Each row is a point on a landscape with many valleys, with its height.
From any point a ball rolls to the lowest of the 2 points nearest to it. It stops when none of these is lower. Distance is the straight distance between rows; heights are no part of it.
k_623: [-16   5  25 -18 -10   7 -30  10  29  23  -4   6   4   7  17 -23 -15  10
  18  13  -8]  (h 98)
k_417: [-17 -20   1   0  -6 -29   3  -7  19  -3 -16  -8  -5 -26   2   9   5 -14
  12  -6   2]  (h 270)
k_752: [-27 -38  13  -6  -5 -38 -18   3  17   1  -3  12   5 -43  -7  13  -1 -24
   9  10   9]  (h 219)
k_205: [ -1 -12 -23 -12  12  35  -6  -5  -3 -11  13  11   7  33 -19  16  -5   3
 -42   9  14]  (h 80)
k_947: [  7  25 -15   9  32  -1 -15   4  -6 -10  -5  11   0  46  -8 -21   6  45
 -31 -10   0]  (h 123)
k_935: [ -4  23  12   5  33  26 -23  27 -11  10  18  -3  25   0  28 -26   3  16
   2 -12 -34]  (h 103)
k_160: [ 31  18   8  -7 -14  -5  18  13 -13   9   6 -19 -25   7 -29  -3  20  -8
  28   7 -16]  (h 525)
k_469: [-17  -8  -4  -9  -6  18   5 -28  -1 -13 -11  14   6  11  12  12  -4 -19
 -37  -7  32]  (h 115)
k_22: [  1  -3  -4   6  19  21 -11  -8   0   0 -15   2  16   5  -8   2 -23   7
 -31  15  31]  (h 428)
k_926: [  1  44  21  11  36  27  -9  25 -23   0  -2   9  20   3  24 -38   4  20
 -12 -20 -21]  (h 159)
k_874: [  6  -7   8  -6  -4  -1   2  17  -9  -3  30 -30  17 -37 -14  17  14 -33
  24   3 -15]  (h 152)
k_12: [-18 -27   2 -14  -8 -21 -16   6  12 -11  11  18  12 -31 -28  25 -13 -20
  -2  25  16]  (h 184)
k_232: [-13 -14  18 -21 -20   3 -19  13  38  15   5  19  11   5  -4 -11 -19   7
  13  24   0]  (h 110)
k_43: [ 16  29 -11  25  12   6  26 -20 -16   5 -25 -10 -17   3  25 -17   8  11
 -12 -26   3]  (h 302)
k_987: [ 16  -4 -37   8   9  17  14   5 -21  -8   5 -23  -6  13 -36  14  19  -1
 -14  -4   2]  (h 35)
k_614: [  8  -3  -8 -14  -7  -2 -10 -11  13  -3  30 -12 -17  34   6  -2  11   9
   3  -9 -24]  (h 104)
k_933: [ -9 -19  -9  -4   1  17   9  -1  11   3 -31  16  25  -2 -21   7 -17 -12
 -31  20  33]  (h 416)
k_861: [ 16  12  43 -17   2  21 -21  15 -10   8  38 -10  -2  13  17 -16   1   8
  24   7 -24]  (h 43)
k_501: [-24 -32  -3 -20 -23 -18   4 -17  14 -15   6  30  -5 -13   1  20  13 -22
 -10  -1   9]  (h 367)
k_418: [-13 -12  -3  13   8 -25  -5  -4  16   0  -6 -16   0 -27  22   8  -6   0
  22  -6 -12]  (h 334)
k_471: [  4 -12 -28  -9   5  22   8 -10  -1  -9   6 -11  -4  30 -16  10  16  -4
 -28  -8   2]  (h 59)
k_423: [  4   3  16   1  -9   3   8  14   8  14 -25 -10   7 -25 -16  -7  -5  -9
  19  16  14]  (h 36)
k_593: [  9  -6  10 -30 -17  19  13  19  12   7   1   4   3  31 -39 -12  27  -7
 -11   6  -2]  (h 105)
k_18: [-10  10 -11   6   3 -10  -7 -25  28  -1 -24   7   2   8  30 -17 -11  -4
 -23 -13  14]  (h 226)
k_726: [  3   6   7 -21   5   6  13  21  13   1 -24  12  -5  38 -39 -14  23  21
 -13   4  -2]  (h 108)
k_172: [ -9 -26 -38   3  13  -5  -7  -8  15 -13   9  -2   9  10 -12  24 -11   0
 -21   2  -1]  (h 119)
k_370: [ -5  -2  24   8   1 -19  -5  14  -2   1   2  -8   4 -59  -2   9 -16  -8
  37  17   0]  (h 536)
k_828: [-11 -13  31 -10 -58   5  18  -5  24  15  -4  23  16   9   8 -13  10 -18
  -3   7   8]  (h 401)
k_301: [ 28  29  14   6   7  -8   6 -16 -10   8 -21  13 -35  46   2 -16   3  17
  -2  -2   2]  (h 338)
k_799: [ -3   5   5  20   7  -9   6 -25 -39 -17 -11   3 -26 -24  13  19  -5   2
  -7  -7  28]  (h 430)
k_322: [-19 -34 -10  -5  -6 -18  16  11  22   9 -35  -3  31 -16  -9   8   2 -35
 -11   4  11]  (h 96)
k_603: [  4  21 -10  38  29   6   5   5 -12  15  -9   2  13 -27  28 -15 -27  17
   0 -17 -11]  (h 584)
k_619: [-15 -27  12 -23 -19   5  -8   1  13  -9  18  12  25 -12 -17  17  -8 -25
  -6  19  14]  (h 166)
k_116: [ 12   1   4 -14 -34  -9  20 -21  -2  -6 -11  22 -33  30 -15  10  -1 -12
   1   7  10]  (h 347)
k_434: [  1  -2   4 -21 -55  -9  33 -16  -5  -6  -6  32 -23  20 -17  15  18 -31
  -1   5  14]  (h 349)
k_769: [ 31  35   6  21   8   1  22 -19 -25   9 -27   2 -33  24  14 -18   4  15
  -6 -10   7]  (h 331)
k_753: [  9 -22 -23  16  20  10  -3   3 -36 -10  44 -17  28 -14   8  18  -6   0
   3 -16 -14]  (h 608)
k_925: [ -6 -18  17 -14  -3  15 -17  -6   5  -6  20  -8  20  -5   1   8 -13 -15
  -5  11  13]  (h 147)
k_879: [ -9  -4   0 -18  -4   5  -6  20  23  17  -3 -20  -7   8   6 -13  24   1
  31  -7 -39]  (h 109)
k_547: [ -4  -8 -11 -15 -20  10  13  -5  13  -3 -14  30   3   5 -27   9 -12  -3
 -18  24  27]  (h 410)
k_456: [  6  10 -11  13   4   2  26 -22   4   4 -27 -22 -10   2  26 -11  18  -8
  -5 -28   0]  (h 257)
k_97: [ -1  31  24   1  -4  10 -17  -8  13   6 -19   5   4  10  40 -46  -7  -8
 -13  -7  18]  (h 204)
k_999: [ -8  -8  20 -30  -1  20 -17  31  18  14  10 -15  12  15  -5 -18  22   0
  19   3 -27]  (h 120)
k_310: [ -3   5 -14  23  18 -14 -27  13   8  11   2  -1  -1 -14   4   0 -37  44
  25  19  -7]  (h 471)
k_122: [  1   1  24  -5 -14 -28 -17   9  -8  -6  13  -3  -8 -46 -24  18 -11 -10
  30  25  13]  (h 552)
k_985: [  4   0  -1  -4  -7 -19 -18  13 -11 -12  32 -15   0 -32 -36  29  -6  -8
  21  22   1]  (h 557)
k_521: [-10 -20   8  -4  -5   4   8  25  19  22 -33 -13  32 -16 -11  -6  -1 -27
   6  13   8]  (h 60)
k_184: [-23 -20  18 -17 -27 -23  -9 -21  28  -5   8  23   0  -9  21   4  -4 -10
   3  -3   5]  (h 383)
k_934: [ -3  16  17  -6   4   7 -23   8  13  15   3  -6  -3   3  28 -22  -5  13
  21   3 -17]  (h 82)
k_489: [-16 -18  13  -9 -53   8  27 -11  11   2 -10  36  16   1   2   4  13 -21
 -18  11  24]  (h 405)
k_90: [  3   8   0  18  19   2 -24  -7  -2  -3   2   1  10  -8   8   2 -34  23
  -9  16  20]  (h 445)
k_157: [  2  -4   5 -16 -24  19  14  -9 -17 -13   6  -6 -11  11 -21  18  11 -27
 -10   1  20]  (h 95)
k_943: [  1  46  32   3  19  19 -22  13  -5   3 -15  10   6   8  33 -48  -3  11
  -9  -2   2]  (h 191)
k_190: [ 16   1   0 -27 -27  16  14   4  -8  -2  10   0 -11  24 -42   9  19 -25
  -9  10   9]  (h 101)
k_821: [ 12 -16 -31  17  14  -1  -5  13 -22  -9  40 -19  16 -15 -14  18  -5  10
  18  -4 -18]  (h 579)
k_431: [-15  -8 -16 -24 -38  -8  33 -13  -6 -17  -4  33 -26  10 -15  28  23 -31
 -11  -1  20]  (h 351)
k_247: [  8  17  -3 -12  20   5   4   2   8  -7 -20  26  -9  51 -22 -12   9  35
 -34   2   4]  (h 116)
k_883: [  0  14  13  16   1 -14   4 -35 -23 -13  -6  -2 -18 -21  38   2  -1  -3
  -3 -19  14]  (h 374)
k_51: [ -7  -3  17  19  14 -10 -15  12  -6   4  16  -5  12 -50  14  10 -34  11
  32  13 -11]  (h 502)
k_644: [ -2  27   9  24   5 -16   6 -27  -3  -3 -26  -2 -10 -24  46 -15 -10  -1
   0 -18  12]  (h 314)
k_841: [-12  -7 -10 -13  -5  -6  -7   1  46  13 -13  20   1  14   0  -9 -12  14
  -2  10  -2]  (h 122)
k_409: [ 29  21   8  -2 -18  -9  16   3 -31  -3  11 -15 -25  -9 -32  15   7 -16
  22  12   0]  (h 523)
k_661: [  8  -5  22 -22   3  21 -18  28   9   7  23 -12  11   9 -26  -8   6   4
   9  19  -9]  (h 126)
k_119: [-12  -3  -7  -5  -6  21   6 -20 -21 -21   0   6 -16  16  -1  26  -5 -13
 -28  -4  32]  (h 54)
k_487: [ -8  29   0  20   7  -6  -6 -15  19   7 -40   2  -1  -6  40 -34 -15  -2
  -8 -10  18]  (h 242)
k_163: [ 11  15 -14  20  15 -15 -11  10   1  11   1   2 -17   9   1 -10 -14  47
  20   8 -13]  (h 489)
k_406: [ -4 -15 -22  -4   9  -1 -10   6  30   4  -7   8   5   9 -23   5 -16  15
 -10  18   1]  (h 140)
k_368: [ -5 -17 -42  20  23 -10 -11 -14  -3 -12   6 -13  14   9  13  16  -6   4
 -23 -15   1]  (h 220)
k_281: [ -4   3  -1   4  24  13 -20  16   9  13   9 -14  16   1  20 -11   0  11
   9  -2 -23]  (h 38)
k_293: [-26 -22 -19 -17 -17 -15  11 -13   2 -20  -4  41 -24 -12 -10  31  14 -21
 -15   5  22]  (h 357)
k_167: [  2  -9   3  -2   6  14 -11 -13  -1  -8  19 -19  12   2  14   6   1  -9
  -7  -6   1]  (h 114)
k_936: [ 18  29  -4  26  22  -5   5  16 -17  18 -10  11 -18  -1   1 -18 -15  49
  19  -1 -17]  (h 501)
k_270: [ 11  -4 -41  20  10  -9  22  -1  -5  -2  -8 -24 -12  -3 -21  13  15   7
   3 -11 -10]  (h 84)
k_317: [ 16  13  -7  32  17  15  23  -3 -31   5   6  -4   3 -24  10  -1 -14  13
   0 -21  -9]  (h 646)
k_366: [ 13  -4 -19   7  -2 -11  -6   8  -7  -9  24 -17  -8  -7 -30  18  -4  11
  17  12  -6]  (h 562)
k_982: [  0 -22  -5  -3  14  12   2   0   2  -1  10 -31  25  -2  16   4  11 -25
  -5 -12 -14]  (h 160)
k_657: [ 22  11  -1   2 -10 -10   9 -24 -14  -3  -7   9 -40  34 -10   8  -7   5
   2   6   6]  (h 343)
k_856: [  9  15 -16   1   6 -10 -24  -8   8  -4  29  -2 -13  37  20 -16   2  20
  -5 -13 -20]  (h 117)
k_467: [-16 -35  -1 -11   2  -9   7  -5  11  -3  -3 -26  23  -9  21  10  18 -41
  -5 -17 -11]  (h 201)
k_466: [ 14  -2 -22  29  23  17  14   3 -33   5  27  -6  22 -15  14  -1 -11   7
  -1 -37 -20]  (h 665)
k_178: [ 13   5   3 -16 -29  -8  23  10  10  10  -5 -24 -17   4 -20  -8  33 -23
  26  -8 -15]  (h 527)
k_410: [-22 -47  -2 -11   7 -23   1   1   9  -4 -10  -7  26 -17  12  17   5 -42
 -17  -4   2]  (h 158)
k_372: [  5   2 -39  26  15 -10  -5 -19 -15  -8   8  -8  -3   7  14   6  -6  22
  -8 -19   2]  (h 237)
k_733: [  0  33  22  -6  27   9 -12  30 -23  -6  10   4  10  26   2 -16  10  44
  14  -8 -40]  (h 61)
k_104: [ -8  -9   3  -8 -44  16  28   1   7   6 -22  35  18   0 -25   4   5 -18
 -21  25  32]  (h 408)
k_153: [-23 -21  22 -13 -44 -18   4  -6  32   6  -3  16   8 -10   7  -3   3 -16
  15   3   4]  (h 395)
k_110: [ 14  10  16   5   8  18  13  13  -8  13 -16 -11   0 -13 -10 -12   0   6
   8  10   7]  (h 57)
k_78: [ -1  23 -12  30  29   4   4  18  -7  24 -25   6  -2 -21  16 -19 -17  34
  14  -9 -21]  (h 533)
k_626: [-12 -20   4  18  19 -28 -15   1  -4  -5  21 -10  11 -43  27  15  -9  -1
  24  -7 -19]  (h 427)
k_756: [  7   8 -35  10   4 -12 -20 -22  -3 -14  24   8 -17  36   7   4 -14  27
 -19  -8   1]  (h 144)
k_187: [  2  -1 -28  25  11 -14  32  -9   3   3 -31 -23 -11 -17   7   3  14   0
   9 -21 -11]  (h 179)
k_98: [-15   6   9  -3 -15   1  -4 -34   7 -10 -15  24   1   4  28  -5 -14 -13
 -31  -6  34]  (h 170)
k_716: [ 10  25  39 -11  17  16 -16  26 -17   8  19   0  -1  17   8 -18   7  28
  22   3 -32]  (h 34)
k_735: [  2  -1   8  19   3  -6  11  -9 -53 -17  15   0 -25 -44   3  24   6  -8
   6 -10   8]  (h 487)
k_846: [  7  -7   2 -11  -1   9  -7  25   9   6  14 -24  16 -12 -28   4   7 -16
  16  15  -7]  (h 132)
k_862: [ 21  13  11   9 -10  -3  21  -4 -44 -12  18 -12 -24 -24 -11  20   4 -10
  18  -2  -3]  (h 516)
k_615: [  9  26   5   1  29   6 -13  14 -14  -7   6   2   3  36   1 -22  14  38
 -11 -12 -14]  (h 97)
k_320: [  2   0  -9 -15  -2  -8  -2   8  25   8   7 -13 -23  33  -1 -10  24  16
  15 -11 -34]  (h 94)

For each start below, name the point where the ball stops.
k_883 -> k_119
k_122 -> k_167
k_310 -> k_987
k_431 -> k_987
k_247 -> k_119
k_874 -> k_320
k_489 -> k_987
